Each row is a point on a tangle of strands that fork, close into loops and nearly touch. The rows are in no order.
Points whose rows are less than 40.3 apart are linked; no others are. Some points are linked to none.
ruta: [  9  22  29  26 -70 -31  -9  34  -4 -36  -1  -3  12   2 -11 -11  40  16
 -31 -23]
mefom: [-23 -36 -15  -5   2 -44  11  25  -1  32  15  16 -40 -22 -15  22  23  20
   9  47]
mevov: [ -6  21  23  28 -35 -24 -17  33  12  -2  11  22 -14 -35 -39   9  26   8
 -29   5]
nogi: [-11   8 -19 -39  29   0  44 -24 -20  -7 -27 -43  14  21  26 -19 -41 -17
  -6   4]
boze: [-17   7 -17 -22  63  51 -14  -4  -5   3 -30 -21   6  11  15 -51 -30   0
  37 -25]
lanu: [-19  23  16 -11  32  38 -46  10 -18 -20   9   4  16   4   2 -17  -6 -16
  67 -22]
sapu: [-19  -5 -26 -12  48  30   6 -28  10  32  -3   6 -33   2   8   0 -26   4
  53  15]
Zuno: [-12  14 -12 -15  51  50   0   1 -11 -16 -32 -37  29  32   5 -43 -32 -11
  17 -28]
Mebap: [-23  26   7 -22  42  40 -38  13 -18 -18   2  -4  12  -1   7 -26  -4 -12
  76 -22]
kor: [ -7  10  -1  -7  34  38 -31 -13  -9  -8 -19  -2  16  18  -3 -19 -25  -6
  26 -13]
Zim: [ -6  25  10  -2 -35 -30  16  30 -22 -25  19 -17  30  17  43  -2  16 -30
  20  -9]
tobi: [  0 -15  11   8  -9 -29   5  21   7   9  12  13 -12 -24 -15  12  15   2
 -37  16]
vopuv: [-16 -21  -1 -10   0 -55   5  30  -4  14  22  11 -24 -24   1  19  15   9
  -6  37]
Kuz: [  7 -12 -26 -31  35 -11  43 -30 -18   9 -37 -26   1   0  26   4 -45  -1
 -16  18]
pefiz: [-11  -8 -13 -13  18   3  -8  13 -11  22  22   4 -30  -3   8   4  -1  -8
  64   7]
pirov: [-16  19  10  -8  -1 -17 -18  43 -19  -9  38  -6  10  -4  19  10   8 -41
  33  -5]
suti: [ 19 -25 -14   1  21  28 -21 -39   8   9 -26  11  -6  -5  -7   5 -15  21
 -14   0]
tatul: [-11 -16 -28  -8  31  11  10  -4   4  40  15   9 -37  -4   6  11  -7  -7
  57  23]
suma: [ 16 -36   4  -4   4 -31  17   6   8  27   0  14 -21 -16 -10  17   0  23
 -44  22]
Dab: [  3  -6 -19 -44  34 -17  49 -24 -29   7 -26 -30   0  -3  32   0 -40 -14
  -5  19]
tifi: [-13 -32 -32   4  25   6   6   3  13  49  18  21 -42 -14 -11  18   9   1
  29  35]
guni: [ -3  -2  23  13 -59 -50  34  19  -2  -5  -6   9  -4  -1  -3   0  21  10
 -50  11]
Sodel: [-23  -7   7   1 -11 -46 -16  30   1   6  24  14 -27 -34 -20  15  33  11
  -6  34]
feri: [ 15  27  22  30 -58   8 -31  12   0 -43  15  -6  30  11   0 -16  37  -3
  -2 -38]
delek: [  1  -9  17   3 -48 -53  46  22 -10  -9  -4   3  11  12  28   0  13   8
 -42   9]
Gid: [ -6  22  13  20 -45 -19 -11  34 -14 -33  25  -4  27  11  17  -7  39 -25
   8 -14]
zizoz: [ 15 -30 -21  11  10  32 -22 -26  24  29  -3  17 -37 -12 -25  10   9  32
   8   4]
losi: [ 15 -43 -19  -7  15 -10   3  -6   5  29   1  10 -28  -9   1  14   0  22
  -2  21]
dev: [  1  23  23  36 -69 -29  -1  29   6 -19  -4  13  -2 -11 -31   1  32  13
 -36  -9]
Gatos: [ -6 -10 -13 -43  23 -20  19  10 -23  22  13 -17 -29 -10  33   3 -13 -15
  51  17]
maret: [ -7  24  10  11 -35 -19   0  26 -12 -24  25  -7  28  16  29  -1  22 -27
  17  -8]
bur: [-12  21  23   3   9  30 -61  26 -17 -25  33   7  15   5  -4  -2  13 -32
  52 -25]
lek: [ 23 -38  -1  -2  12 -18  26  -8   6  22  -8   9 -12 -10   0  21 -10  17
 -44  19]
moti: [ 33   1   1  18  -5  50 -41 -18  18 -10 -13  13   4 -11 -43  13   5  16
 -16 -28]
Nopir: [ -3  22  17  14  -8  27 -35   2  -6 -30  18   1  29  13  -5   1  11 -33
  20 -23]
remo: [  1  23  18  37 -26  -8 -49  30  24   5  14  29 -16 -37 -62  16  24  27
 -17  -2]
Telog: [  6  12  26  27 -72 -37  10  23   2 -16 -10   7   1  -3 -19  -5  26  20
 -45 -11]
pime: [ -8  25  19  31 -53 -23 -11  34  -2 -28  10   3  14  -5  -7  -9  47  -7
 -13 -11]
pesap: [ 13   0 -16   9  13  73 -63 -46  34  13 -25  14 -16   0 -37 -13  -6  30
   4 -22]
Lupo: [-22  14   3 -30  35  20 -11  17 -21  -1  17  -6 -20  -5  18 -16   0 -15
  89  -3]
belol: [ 12  17  12  30 -19  10 -34  23  16 -10  16  10   3 -24 -38  10  29   1
 -18 -16]
Sor: [  4 -11   0 -10  -5 -45  54  17  -5  11   2   1   7  -1  30  17  -8  -7
 -29  22]
Fegik: [ -1  -6  -5 -37   8 -42  37  29 -23  15  12 -21  -1 -15  39  17 -10 -27
   8  22]
Tupin: [ -2   7  11  -3  15  30 -42   0 -13 -14   9   4  13   8  -4   0  -6 -17
  29 -15]
revu: [-14  -4 -24 -11  50  39 -13 -35  16  25 -25   2 -18  13   2 -20 -31  16
  33  -1]
Zibaz: [ -9   1   7   1  -7 -22 -19  38  -8  -3  30   2   7 -11  10  12  17 -26
   5   7]
pebu: [-17   9   5 -47  34   2  17   0 -40  -6  -3 -30   1  -3  31 -17 -22 -30
  36   2]
lin: [ 16 -11  14  23 -47 -28  37   4  15  14 -12  15 -16  -3 -28   6   0  19
 -70   7]
divus: [ -7  28  16  11  -6  35 -32 -12  -1 -36   9  -4  34  27  -8  -9   5 -22
  20 -27]
rudu: [ 16 -21 -11   2  12  30 -33 -29   7   8 -10   9 -10  -7 -13   3  -4  17
   0  -5]
Nomo: [-19  -4 -13   4  34  43 -27 -12   9  23  18  18 -29   5  -9   2   4  -2
  64   5]
pib: [ 23 -13  12   1 -24 -37  60 -21  -1  -5 -17  -1  19  22  35   1 -14  21
 -49   1]
fom: [ -3   0   4  -3  -9 -34  32  25  -7   2  13  -5  11  -4  28  15   3 -23
 -10  12]
nom: [-10  22   4  -2 -30 -36  25  40 -21 -13  21 -12  26   8  41   4  16 -32
  13   3]
das: [ 19 -29   0  -5  15 -13  18  -9   1  10  -5   4  -1  -5   6  20 -11   5
 -32  13]
ruv: [  4  -9   3   7  -4   9 -42  15   5   3  24   6 -11 -15 -21   7  22   2
   6  -4]
Morud: [-10  30  14  11  16  63 -52 -15   4 -29 -10  -8  44  32 -27 -28  -2 -11
  18 -36]
fim: [ -1  -3 -18  13  24  76 -52 -51  37  18 -16  19 -26   5 -31 -12  -1  29
  21 -15]
befa: [-17 -16  -4 -19   3 -55  12  38  -6  14  21   8 -13 -24  15  21  12  -4
  -6  33]
voriz: [  4  -7  15  17 -43 -38  27  11  13  15  -9  16 -20 -16 -27   8   5  10
 -64  12]
Rim: [  1  13  11  25 -20   0 -45  29  20   0  18  17 -14 -33 -49  10  30  12
 -13  -6]
sudep: [  9   0  29  13 -69 -45  24  20  -2 -15 -10   2  -3   6  -8  -7  20  18
 -55  -3]
rami: [ 10 -16 -18 -43  30 -25  40 -14 -25  20 -15 -24 -14 -12  36   7 -32  -9
   6  24]
Gemav: [  1 -43 -17  -5  11 -26  12   8   9  36   6  15 -36 -15  -8  17  10  27
  -2  33]
Kidi: [ 16 -17  15  15 -32 -26  44  -3   7  -3  -6   3   8  10   8   2   8  11
 -48   1]
nafi: [-19  14  -6 -33  42  23  10  -4 -24 -13 -24 -29  16  14  15 -28 -30 -21
  26 -10]
kataf: [ -8  24   1 -32   4 -17  44  -5 -30 -17   4 -35  19  13  44  -6 -20 -33
  15   1]
mig: [ 24 -34   8  -1   1 -25  43 -11   9  20 -14   9  -7  -1   2  18 -12  11
 -62  18]
saref: [ -1  -4 -16 -27  33   5   5 -19 -18   6 -20 -13  -5   2  17  -4 -37  -4
  18   5]
zez: [-12  16  21  -1  10  14 -56  34 -19 -16  40   1   5   6  -1  -1  14 -28
  55 -17]
sote: [ -1 -22 -23   8  14  26 -22 -10  12  31  14  18 -30  -2 -10   8  10   8
  37  12]
vora: [  7  31  20  31 -44  25 -35   9   8 -38  21  -4  27  11 -11 -10  34 -15
   6 -37]
Goz: [ -7  14   5 -37  11 -22  27  17 -32   0  16 -28   6  -3  40   3 -10 -43
  25  10]
Rola: [  4 -19  10   3  -4 -30  21  16   3  10   6  10  -2 -12  -1  14   7  -1
 -40  18]
sosi: [ -9  20  21  -5  20  33 -48  11 -16 -21  16   3  15   9  -2  -5   0 -24
  48 -22]
Sib: [  7  -9 -17  10  15  55 -48 -40  21  15  -6  17 -21   1 -23  -7   3  23
  21 -12]
Miref: [-20  13   2 -42  39  10  17  -2 -32 -13 -13 -29  11   6  21 -22 -25 -27
  29  -2]
bika: [ 16  -6  -8  -8  14 -20  58 -32  -4  -3 -23 -13  21  16  27  10 -28   9
 -32  10]
rovin: [ -7 -14 -27 -42  43   2  27 -28 -17  19 -29 -19 -19  -3  29 -20 -45   0
  15  13]
bidel: [ 36  14  18  50 -52  10  -2  -4  30 -15 -12  18  10   9 -43   4   6  36
 -48 -40]
Ruga: [-19   2  -7  -8  32  37 -27  -8  -1  12  14  14 -18   6   1 -10  -5   1
  72  -4]
Vezu: [-20  -3  -3 -22  -2 -59  23  45 -12   7  23   2  -3 -20  29  18   7 -17
  -5  30]
kaseg: [ 33  26  11  39 -27  46 -25 -23  32 -26 -12   9  20   3 -44   8   7  22
 -30 -41]
niluf: [-11  21  18  22 -51 -22 -12  39  -6 -29  21   4  19  -1   6  -5  48 -19
  -3  -6]
niras: [ 23 -12   0  -2  -2 -29  67 -28   0   1 -19  -6  15  18  31   8 -22  15
 -47  10]
deme: [ -5  -3  10   3 -34 -47  42  28  -7  -7   2   3  13   8  30   3  14  -7
 -25  11]
Kunek: [  2 -30   9  -4  -8 -39  15  11  10  23   3  17 -33 -24 -23  12   4  23
 -50  26]
Miti: [-15  19  -6 -16  34  34  -1 -12 -10 -18 -26 -26  33  33   0 -29 -31 -15
  16 -22]
sur: [ -7  29  18  11   5  53 -50 -17  -1 -36  -2  -3  36  28 -23 -16   1 -22
  20 -28]
bine: [-17  -4 -21   6  52  62 -34 -42  32  24 -20   8 -18  18 -13 -22 -20  24
  31  -6]
fafu: [-16   8 -14 -21  59  52  -8   1  -9  -6 -33 -27  22  17  10 -49 -29  -8
  30 -29]
kefa: [-17   7  21  17 -35 -41   9  32  -5  -6  11  17  -2 -22  -3   7  33  -9
 -30  16]
ful: [ -5 -13 -13 -23  22  -7   5   9 -14  21  14  -2 -26  -5  19   7 -10  -6
  51  17]
doz: [  3  10  -9  -6   7  -5  27 -25  -6 -16 -15 -17  29  22  19   4 -25  -7
 -11   0]
zuz: [ 15 -27 -28   8  19  41 -18 -47  30  28 -16  17 -34  -6 -17   7  -3  36
   2   6]
sati: [ -7  14  -6   2  32  47 -22 -23   4 -19 -29 -18  36  43 -13 -31 -28  -5
   2 -24]
Ridi: [-12   8 -10 -14  43  36 -23 -11 -12  -4 -32 -13  14  16   1 -27 -33  -3
  26 -17]
Ralir: [-10  14   8   1 -12 -16 -14  38 -13  -9  32  -1  16  -3  17   8  18 -37
  15   1]
zivef: [-11  -8 -20 -46  46   2  27 -20 -30  11 -27 -27  -8  -3  30 -19 -40 -10
  14   9]
lurem: [  6 -16 -11  -2  17  32 -35 -25   5   8  -3  11 -13   3  -8  -1  -8   8
  26  -4]
Befi: [-13 -10 -24 -20  34  12  14 -16  -1  31   4   3 -36  -1  14   3 -16  -2
  58  17]
buni: [  8  -1  -6 -21  16 -20  25   5 -14   7   3 -15   7  -3  27  17 -22 -17
   6  10]
tutub: [ 22   3  17  20 -40  -7  15  -5   7 -23  -5  -2  24  11   6  -7  19  14
 -30 -22]
Turar: [ 39  16  10  40 -29  36 -14 -11  32 -15 -10  13   9   1 -46  11   6  25
 -38 -33]
famiv: [  8 -20 -17 -46  24 -35  37   3 -23  24   1 -23 -21 -14  38  12 -23  -7
  16  27]
zadir: [-28  15  12  10 -34 -48   8  45 -16 -13  25   9  11 -13  18   8  36 -27
  -5  18]
sez: [-10  -2 -20  11  38  71 -49 -49  36  22 -18  13 -19  15 -25 -22 -13  27
  22 -10]
rimin: [-11  30   5 -29 -10 -21  36  -6 -28 -25   5 -35  29  18  48 -17 -13 -29
  20  -8]
San: [ -8  33   4  -1  -9   6   0 -18  -6 -35  -1 -19  41  33  21 -19 -13 -12
  11 -27]
kazu: [-14  40  14   0  -7  16 -15 -16  -7 -44   0 -17  49  37  17 -30 -12 -15
  21 -34]
ped: [ 29  -6   5  17  -3  33 -22 -20  15  -8  -7   5   2 -11 -28  13   4  10
 -24 -16]
seses: [-17  28  19  -8   3  -4 -27  47 -25 -19  38  -6  11   1  18   4  11 -51
  50 -13]
Pag: [  3 -13 -19  -8  32  24 -17 -35  -3  10 -24   6  -4   8   3  -6 -29  12
  13   2]
Nifeg: [  0 -20 -17 -42  18 -31  25  13 -19  29  13 -17 -28 -13  34   8 -12 -12
  38  29]
pugim: [-19 -15 -25  -1  28  16  -1   7   6  43  25  15 -39  -8  -5  15   3 -13
  58  23]
Lemo: [  8 -10 -10 -23  21 -12  10   1 -17  12   1 -10  -3  -2  21  12 -22 -10
  15  10]
monus: [ 19  24  20  25 -49  14 -26 -11   2 -46   5  -6  38  14   3 -14  24   5
  -7 -44]
Pezak: [ -3   6 -23 -26  16 -13  52 -28 -11 -10 -24 -35  22  21  30  -8 -38  -5
 -19   7]
kat: [ -2  -2  10   8 -14 -23 -14  25  10   5  16  12 -15 -29 -27   9  24   7
 -29  13]
lele: [-16  -2   8   4 -28 -49  33  32  -6  -1   9   8   7  -6  21   7  21 -13
 -28  20]
gusu: [ 14  28  10  23 -28  44 -34 -28  19 -40  -1  -4  32  17 -21 -13  13   2
  -9 -39]
Vibiv: [ 11  10  12  28 -24   6 -17  17  12  -9  14   8   4 -16 -26   6  28  -6
 -22 -13]
Soniv: [ 11  -9  -7 -26  15 -34  45   4 -16  12  -3 -14   5  -8  36  20 -20 -14
 -11  19]
lumo: [ 15 -18  16  12 -41 -35  48   0   9   7 -12   7  -1   8   2   1   2  15
 -61   7]
noped: [ 28  30   7  34 -26  58 -37 -31  32 -32 -15   4  26  12 -45   4   4  19
 -21 -41]
tabi: [ 24   3 -12  14   9  70 -62 -45  30   4 -35  12  -7  -5 -46  -5  -7  31
  -7 -27]
tos: [ 20 -26  15   9 -22 -29  54 -13  14  15 -15  10  -8   4  -3   9  -5  14
 -68  15]
sef: [-15 -39 -11  -8   3 -45  13  17   7  31   8  17 -42 -21 -16  19  15  25
  -9  44]
Zan: [ -2   5 -11 -40  21 -18  50 -16 -28  -1 -11 -34  10   5  36   0 -30 -23
  -1  14]
lapot: [ -2 -12 -11 -30  11 -39  19  30 -17  17  17 -10 -10 -13  28  15  -6 -17
  13  22]
Mam: [  5 -32 -31  24  19  42 -10 -20  37  52   5  27 -50 -22 -40  22  17  24
   3  21]
tipa: [  5  -5  -1  -4 -10 -36  51  10  -9   3   2  -7  16   7  36  14  -3 -12
 -20  15]
tuleg: [ 20   5  25  24 -57 -18   3  14   1 -27   2  -2  16   9   5 -10  28  13
 -31 -23]
Temi: [-13   3  16   9 -16 -33 -29  31   8   4  26  15 -23 -36 -35  12  32  11
 -10  21]
Nuruf: [  0   6 -17 -21  25   6  21 -26 -11  -9 -26 -23  22  21  14  -3 -35  -9
 -12   1]
fekav: [ -1  16  -1   7  13  39 -24 -33   6 -24 -20 -14  36  32 -14 -18 -14  -2
  -9 -19]
pevun: [-17  40   7  -3   9  29 -12  -8  -5 -38  -5 -21  50  39   8 -36 -17 -13
  24 -35]
Bimus: [ -4  -2  21  13 -34 -40  15  15   9  11   1  22 -22 -26 -29  12   9   9
 -56  20]
lefop: [  5 -19 -31 -36  41  -8  39 -33 -18  23 -37 -22 -15  -4  28  -7 -49   6
  -4  18]
bitiv: [ 22   8  15  27 -35   7   7  -5  17 -16   0   1  14   2 -14   1  20   8
 -35 -21]
rotab: [  8 -29  -3   4  -1 -14  -8   8  15  23   5  12 -33 -24 -32  12  17  33
 -18  17]
vik: [ 17 -17 -10 -15  19 -25  45 -11 -10  12 -14  -9   3   0  25  22 -26  -2
 -25  19]
tirar: [ 25 -18  11  13  -8  -6   7   2  19  14  -7  13 -14 -17 -31  12   1  19
 -53   2]
Bekor: [ 33  11  13  43 -38  15  -4   0  32  -3  -5  18   0  -2 -47  12   8  24
 -44 -28]
futeb: [ -9 -19  12  -1 -18 -53  11  14   9  22   5  22 -42 -31 -30  17   8  22
 -49  35]
gos: [-15   1 -19 -21  47  33  -8 -25  -1  17 -25  -8 -12  10  13 -27 -39   9
  37  -8]
gekob: [ -1 -21   4  -8  -3 -44  39  23  -2  15   8  10  -1 -11  17  18   0  -5
 -36  26]
Pafir: [ 11 -28 -31  16  26  52 -12 -50  39  39 -10  20 -44  -6 -28  14   0  33
   4   9]
dusu: [-19   4  -5 -20  23  16 -13  18 -14  12  24  -2 -27  -3  10  -4   1 -13
  82   2]
Sol: [ -8   5  18  19 -39 -27  12  26   1 -10  13   9   7  -8   1   1  31  -9
 -28   4]
sanu: [ 14  -7  25   5 -54 -47  28  21 -10 -19  -4  -2  19  13  26 -10  18  13
 -42  -9]
nagu: [  4   8  10   8   4  26 -36   0  -8 -14  16   2  19   8  -5   4   4 -24
  15 -17]
nivab: [  1 -29 -15  -2  11 -11 -14   9   0  21  17   6 -19  -8   1  10   9   8
  24  15]
govek: [-14  23  21  29 -57 -33  -3  36  -3 -23   9   8   5 -14 -15  -6  46  -4
 -23   2]
vekel: [-14  11   5 -26   3 -26  -2  49 -25  -1  33 -14   2  -8  28   9   4 -42
  35   5]
Farob: [ -7  11   2 -31   8 -26  13  35 -26   1  26 -22   0 -12  35   8  -5 -42
  29  11]
mune: [ 19 -17   1   3   4 -11  33 -18   0   2  -8   0  16   6  12  16 -10   1
 -30  10]
Piguv: [-25  12  17  12 -49 -53  18  43 -15 -21  13  10   8  -7  18  -1  39 -11
 -21  14]
perin: [ -8  28   1 -10  -3  -3  16 -13 -13 -28  -1 -19  36  26  26 -12 -18 -18
  12 -14]
Gis: [-10   3  23  19 -58 -51  30  18  -3   1  -6  16 -13 -14 -13   4  19   5
 -52  19]
dig: [-17  20  19  -5   7   5 -46  48 -21 -16  42   0   9   1   9   0  14 -40
  56 -12]
Pesag: [-14   5  18  10 -55 -57  24  38 -19 -23   4   3  12   3  22  -6  32   0
 -24  10]
Defim: [ -6  -5   9   4  -5 -17 -11  25  -1   0  22   8   5 -13   3  11  18 -19
 -11   9]
mokup: [-10 -30 -13   6  -3 -15 -10  15  14  29  12  13 -39 -26 -32  12  28  27
   3  27]
diz: [  9 -21 -21  -4  31  27 -19 -43   5  12 -33   5  -1   6  -3  -5 -29  18
  -5   0]
big: [-21  -3 -29  -1  59  54 -19 -39  30  28 -24   4 -19  20  -6 -22 -33  20
  34   2]
pel: [ 27 -18  12  13 -13  -6  29 -13  18  10 -11   9  -8  -6 -18  11   0  17
 -60   1]
dinun: [ 14  -7  -9   4  10   8  26 -49  10 -14 -30  -9  25  22   4   3 -24  14
 -41   2]
tam: [ -3   1  10  12 -21 -23  -2  22   3  -6  21   7   9 -12  -1   9  25 -15
 -19   4]
mufeg: [ -1  -3  -3  -5  27  36 -42 -21  -3   0 -13   8   3   9  -6  -8 -15   0
  26 -10]
biba: [ 11  19   3  14  -5  36 -20 -37  16 -31 -15 -12  37  23 -14 -14  -3   2
 -15 -23]
gime: [ -4  20  23  31 -47 -24   1  27  10  -6   4  18  -6 -24 -33   8  27   4
 -34   2]
repov: [-12  26   8  12  26  57 -43 -16   4 -33 -18 -16  45  44 -21 -37 -11  -5
  12 -35]
gopod: [  9 -28 -26  22   9  30 -14 -14  31  39   5  23 -46 -19 -39  13  22  31
   5  12]
Bul: [-17 -39 -31   8  13  -6   9  10  14  49  14  22 -43 -22 -15  20  19  10
  20  41]
pafi: [-25  -2 -28  -9  58  44  -1 -30  21  31  -9   7 -33   9  -3  -1 -25   5
  48  16]
zam: [ 36  15  19  39 -57   9  -3  -5  20 -29 -13  10  15   7 -25  -6  10  34
 -39 -42]
zoso: [ 15 -19 -11 -10  16 -10   0  -3  -8   9   1   3   2  -2  14  17 -12  -5
  -1   9]
ridu: [-22   1  16   9 -27 -52  19  35  -8  -3  15  17  -2 -21   7   7  25 -12
 -30  27]
befol: [ 35  23  17  33 -48  20  -8 -20  20 -34 -10   3  22   8 -20  -7  11  29
 -31 -40]
kovuf: [ -2  13  -3 -30   7 -21  48  -3 -26  -5   1 -32  14   4  39   2 -20 -31
   7   9]
Vog: [-16  11  -8 -26  43  27  -6  -8 -17  -3 -28 -19  11  11  10 -27 -32  -9
  27 -12]
kol: [ -6  -2 -21 -31  34   3  32 -22 -20  -1 -33 -30  11  13  18 -13 -43 -15
  -6   3]
rorip: [ 14  11  15  32 -36   4  -3  11  14 -16  10   1  12  -7 -19   2  27   0
 -25 -20]
nepok: [  6 -35 -33  18  26  40  -3 -42  34  45  -3  24 -49 -11 -24  19   4  25
   5  21]
genek: [-12  13   7 -43  24 -10  26   6 -37  -6   9 -30   6  -4  34  -6 -19 -42
  31   7]
Rovok: [-19   7  -8 -26  40  25  -8  -8 -11   4  -5  -3 -12   1  15 -22 -23  -2
  60  -6]
vemu: [-20   2 -21 -26  61  41  -2 -11  -3  13 -25 -20  -7   6  17 -47 -35   4
  39 -13]
zifik: [-22 -17 -24  12  35  31 -18   5  11  48  28  26 -44 -12 -17  16   9 -18
  54  21]
senat: [ 16 -18  10   8 -13 -21  42  -7   7   3  -3   6   8   5   8  14   0   5
 -41  10]
lag: [ 21  33   7  26 -28  51 -37 -38  29 -40 -15  -4  37  20 -29 -15   4  18
 -20 -44]
Belop: [ -7  -9 -11  -9  25  21 -21  -8  -2  13   8  11 -19   4   5  -1 -11   4
  57   1]
Doku: [-15  37   2 -24  -3  -7  26  -9 -23 -31  -2 -33  34  25  35 -24 -20 -24
  18 -18]
gopen: [-14   0  -2 -16  -7 -50  36  41 -14   3  17  -3   6 -13  33  18   3 -26
  -8  23]
sozur: [ -4  -3 -12 -41  37  -2  18 -12 -28   6 -16 -24  -5  -5  24 -11 -34 -14
  25   8]
seri: [ 16  17  25  25 -63 -19 -12  25  -3 -36   2  -1  20   6   0 -14  36  13
 -25 -31]
Zabos: [ 18 -24   6   5  -3 -12  -5  10  15  19   1  11 -21 -21 -27  13  12  22
 -37   8]
mivo: [-16 -16 -14   6   5   6 -31  19  -2  24  30  12 -26  -6 -12   6  21  -4
  50  13]
Denod: [ -7 -15  -9 -18  10 -33  -4  33 -10  13  22  -1 -10 -13  15  15   4 -10
  18  16]
vesi: [-22 -11 -15   8  38  48 -27  -6  13  39  25  26 -39  -5 -20  14   7 -13
  57  14]
vor: [-17  28   4  -7  26  33  -7  -7 -10 -27 -16 -22  37  34   2 -25 -25 -17
  22 -24]
kasa: [ -7 -18 -16  -1  18  19 -16 -10   2  22  12  14 -25   2  -4   6  -1   6
  45   8]
Vov: [  6   1 -18 -12  14 -13  50 -36  -3  -7 -26 -23  25  22  27  -1 -36   7
 -29   6]
zoko: [ 28  11   8  23 -26  23   4 -41  26 -26 -19  -4  23  13 -17  -4   3  23
 -39 -25]
Kogun: [ -2  30  21  37 -36 -19 -31  30  20  -1   7  30 -11 -35 -56  15  23  15
 -31  -1]
goto: [-19 -32 -20  10   2 -14  -6  14  12  39  13  18 -42 -28 -30  14  31  16
  16  38]
Pefo: [ -4  28  22  24 -26  33 -44   5   2 -35  26  -1  28  11  -9  -4  27 -32
  21 -30]
kalop: [  3   3  23   6 -56 -48  15  31 -16 -30   3  -3  22  14  29  -7  32   6
 -27  -6]
gev: [-24 -15  11  -6  -9 -58  -1  24  -3  14  22  17 -36 -33 -18  25  26  17
 -10  46]
Fef: [-10  24   1   5  36  56 -24 -12   1 -25 -25 -27  46  48 -13 -42 -22  -3
  12 -36]
vopa: [ 17  -6   5   6 -18 -24  45 -20  -1 -11  -9  -4  24  18  31   3  -6  11
 -33  -3]
sav: [ 15 -34 -16  -9  19  -8   2 -14   1  20  -3   5 -15  -9   7  14 -12  15
  -1  14]
koga: [ 30   9  -5  19   1  66 -55 -28  25  -9 -22  12   4  -6 -47   6  -2  21
 -12 -29]
Kose: [ 13   2  -2   3  -4 -12  36 -32   0 -15 -13 -10  27  22  26   0 -14   6
 -25  -2]
samu: [ -8 -30 -30  12  23  22  -8  -8  19  47  19  23 -38 -12 -17  17  15   7
  30  25]
pusut: [  5 -18  -4   3   6   4 -34   9  -1  15  21   6 -11  -8  -8   8  13   2
  20   4]
kigup: [ 14 -22 -21 -20  31  -6  13 -25  -9  20 -22  -3 -10   0  19   7 -35   9
  -1  15]
pek: [ 17  28  15  22 -39  31 -28 -27  11 -41  -1  -5  35  15  -6 -18  16   6
  -7 -42]
Gige: [ 19  13   5  17 -10  36 -12 -44  23 -29 -19  -8  29  18 -19 -10  -2  13
 -30 -22]
Sino: [ -4 -30 -19 -14   7 -25  -4  22  -6  24  19   2 -20 -10   7  14   9   3
  25  25]
Dom: [ 25 -12  15  19 -34 -15  34  -6  21  14 -14  11 -10  -3 -25   7  -3  19
 -68  -2]
zonos: [  4  -1   4  15 -13   1 -43  22  14   4  20   8 -16 -28 -37   7  29  12
  -6  -2]
relu: [-24  19   8 -28  37  30 -23  13 -19 -11   9  -6  -4  -5  18 -22  -6 -12
  82 -15]
Fupi: [ 39  15  12  32 -37  26   2 -36  30 -30 -21   5  20  11 -24  -4  -1  34
 -43 -35]
Gopi: [  8 -17 -18 -16  32   9  -5 -28  -7  13 -21   1  -8   0  14   0 -32  11
  12   9]
Solif: [-22  19   5   3 -35 -45  16  51 -17 -17  24  -3  19   1  33   6  28 -32
   3  12]
dafav: [ 18 -25 -14 -19  27 -20  27 -12 -12  18 -17  -4  -6  -7  21  20 -27   6
  -9  19]
riz: [ -8  -2  22   6 -30 -50   4  13   6  17  10  26 -39 -38 -37  21  12  20
 -48  31]
pade: [ 32  30  12  28 -42  35 -23 -36  26 -41 -19  -1  32  12 -20 -15   6  26
 -27 -47]

How many points has the smallest loop of links through each point below? Write - if it is on no loop.
fekav | 21
senat | 8
gopen | 14
noped | 9
Kose | 11
Nomo | -
sef | -
zuz | 6
Sino | -

A tip is a point with one link. Name the tips that can be reached along the links from each point below, in the order of the rows.
Zim | mefom, Sib, ped, govek
mune | pafi
seri | ruta, Fegik, Gis
